A landscape with many valleys, sampled at points; each row gives a point and its height.
A ball rolls from a point to whichever of its 5 nearest points has the largest drop for the distance, and stops where none of them is lower. Distance is the straight distance between rows; heights are no part of it.
ven h=12.6: [ 15   9  23 -38   9   0   5  -9  49  -3]
dinu h=33.8: [ 10  -8   6  -7  -5  -2 -11   9   2   0]
zagug h=54.7: [-14  29 -15  -8 -12   3   7  -1  14   1]
kezom h=34.2: [  8   8   7 -17  -6   0  -7   1  19   1]
fid h=55.4: [-23  34 -21   0  -8   5  15   0  11   6]
Riv h=30.9: [-26  56 -12 -23  -3   4  29 -13  51   6]
Zedoz h=21.9: [ 19   2  26 -31   8  -2   2  -7  42  -1]
tasi h=41.2: [-22   7 -45  32  -1  19  12   6 -52  -2]
baz h=28.9: [ 14 -19   3   0  -4  -4 -18  10 -11   1]
Dotal h=38.3: [ 21 -26  39  -8   8 -17 -10  -9  18   0]
Nomif h=33.7: [  1  -6 -23  14 -10   8  -7  14 -33  -4]
zeko h=11.3: [-21  22 -30  18  -8   9  12   3 -19   3]
leb h=29.7: [ 22 -26  25  -7   5 -12 -17  -3   3  -1]
gavil h=40.8: [-40  46 -27   9   3   6  20   0  18  15]
rided h=40.7: [-32  39 -28  12  -2   9  16   1   3   8]
rubuv h=25.2: [-39  37 -36  24   5  11  19   4  -8  12]
tufal h=31.3: [-20  49 -13 -21  -5   8  23  -9  40   5]
rebe h=35.6: [-22  44 -16 -13  -9   4  18  -4  28   8]
fug h=17.7: [ 12  17  16 -36   2   3   3  -8  49  -3]
mado h=34.7: [ 14 -44  -5  22   1   3 -19  12 -52  -8]
lifi h=13.4: [ 23 -43  39   7   5 -22 -13  -7  -6  -3]
lelag h=12.8: [-41  29 -50  42  17  23  20   3 -40   8]
Romed h=21.4: [  8  16   6 -28  -4   3   4  -2  35  -1]
Latas h=26.3: [ -7  36  -5 -22  -5   1  11  -6  34   0]
Mem h=30.6: [ 23 -38  47  -1   2 -23  -8 -16   4  -4]
bof h=33.6: [ -8  31 -11 -18  -9   5   8  -3  24   1]
Nugim h=50.1: [  6 -25 -25  22  -5  15 -10  14 -59  -8]
zulit h=55.6: [ -6  -3 -37  25  -8  16   2  10 -51  -8]
dip h=33.9: [-24  16 -36  25  -6  15  13   6 -33   2]
mer h=69.1: [ -5  19 -11  -9 -12   2   2   4   9   1]
karif h=19.0: [-32  57 -14 -15  -1   6  29 -11  46   7]
Dinip h=21.6: [ -1  35   3 -37  -1   4  15  -8  51  -5]
rimon h=29.1: [ 18 -39   2  17  -1  -3 -20  13 -39  -4]
gez h=51.2: [ 20 -59  12  24   3  -4 -21   7 -50  -6]
zan h=31.0: [-42  42 -33  20   3  10  23   4   2  13]
pade h=53.1: [ 24 -26  49 -19  13 -20  -3 -19  32  -6]
fumo h=17.0: [-45  33 -46  36  17  19  22   3 -27  13]
nunu h=43.2: [ 24 -33  55  -7  10 -26  -3 -23  22  -8]
bos h=48.3: [ 24 -14  38 -21  14 -11  -7 -10  36  -3]
gofus h=50.0: [ 7  2 -5 -6 -8  2 -4 10 -2  0]
danek h=33.2: [ 17  -2  19 -23   3  -7  -5  -2  27  -1]
dopo h=23.2: [ 21 -39  28   2   7 -17 -19  -3  -7   0]
Nuvef h=51.8: [ 25 -32  66 -21  14 -26   7 -34  37 -12]
Norup h=38.4: [  0 -13 -26  16 -10  14  -5  14 -45  -6]
nezeg h=22.8: [-37  31 -40  25   2  12  17   7 -21   5]
tidi h=28.0: [ 17 -41  16  13   1 -11 -19   7 -29  -3]
deki h=29.6: [ 19 -47  28  15   4 -15 -20  -1 -25  -2]
Zul h=26.6: [ 16 -33  18   6   2  -9 -19   6 -18  -1]
bitog h=32.2: [-18  48  -8 -31  -4   7  25  -9  54  -2]
Zogut h=28.8: [ 10 -23 -10  11  -5   7 -16  13 -36  -3]
Nuved h=28.7: [ 16 -22  16  -3  -1  -5 -18   3  -4  -1]
piba h=27.6: [ 14 -31   1  10  -2  -3 -19   9 -24  -1]
ramul h=59.4: [ -6   9 -21   5 -12   9  -2   9 -13   1]
buden h=37.2: [ 16 -11  21 -14   4  -7 -12  -2  15   0]
guro h=30.3: [  7 -13  -4   4  -6   2 -15  12 -20  -1]
nopa h=45.9: [ 18 -53   5  26   5  -2 -24  11 -56  -7]
Vun h=27.4: [ 20 -31  38   1   7 -19 -14  -5   4   2]

Where does a ball stop that starts at each point below?
Dotal: lifi
gavil: zeko
bof: ven
zan: zeko
gofus: lifi
Norup: lifi
Nugim: lifi
bos: ven
kezom: ven
danek: ven

Call two points neighbours if one is among the 5 nearest of the other. Go from one point of each pair to the other, from neighbour to neighbour, staying as low as possible. Name the highest point that can't be avoided.
lifi, karif: kezom
lelag, zeko: nezeg
ven, karif: Latas
lifi, zeko: gavil
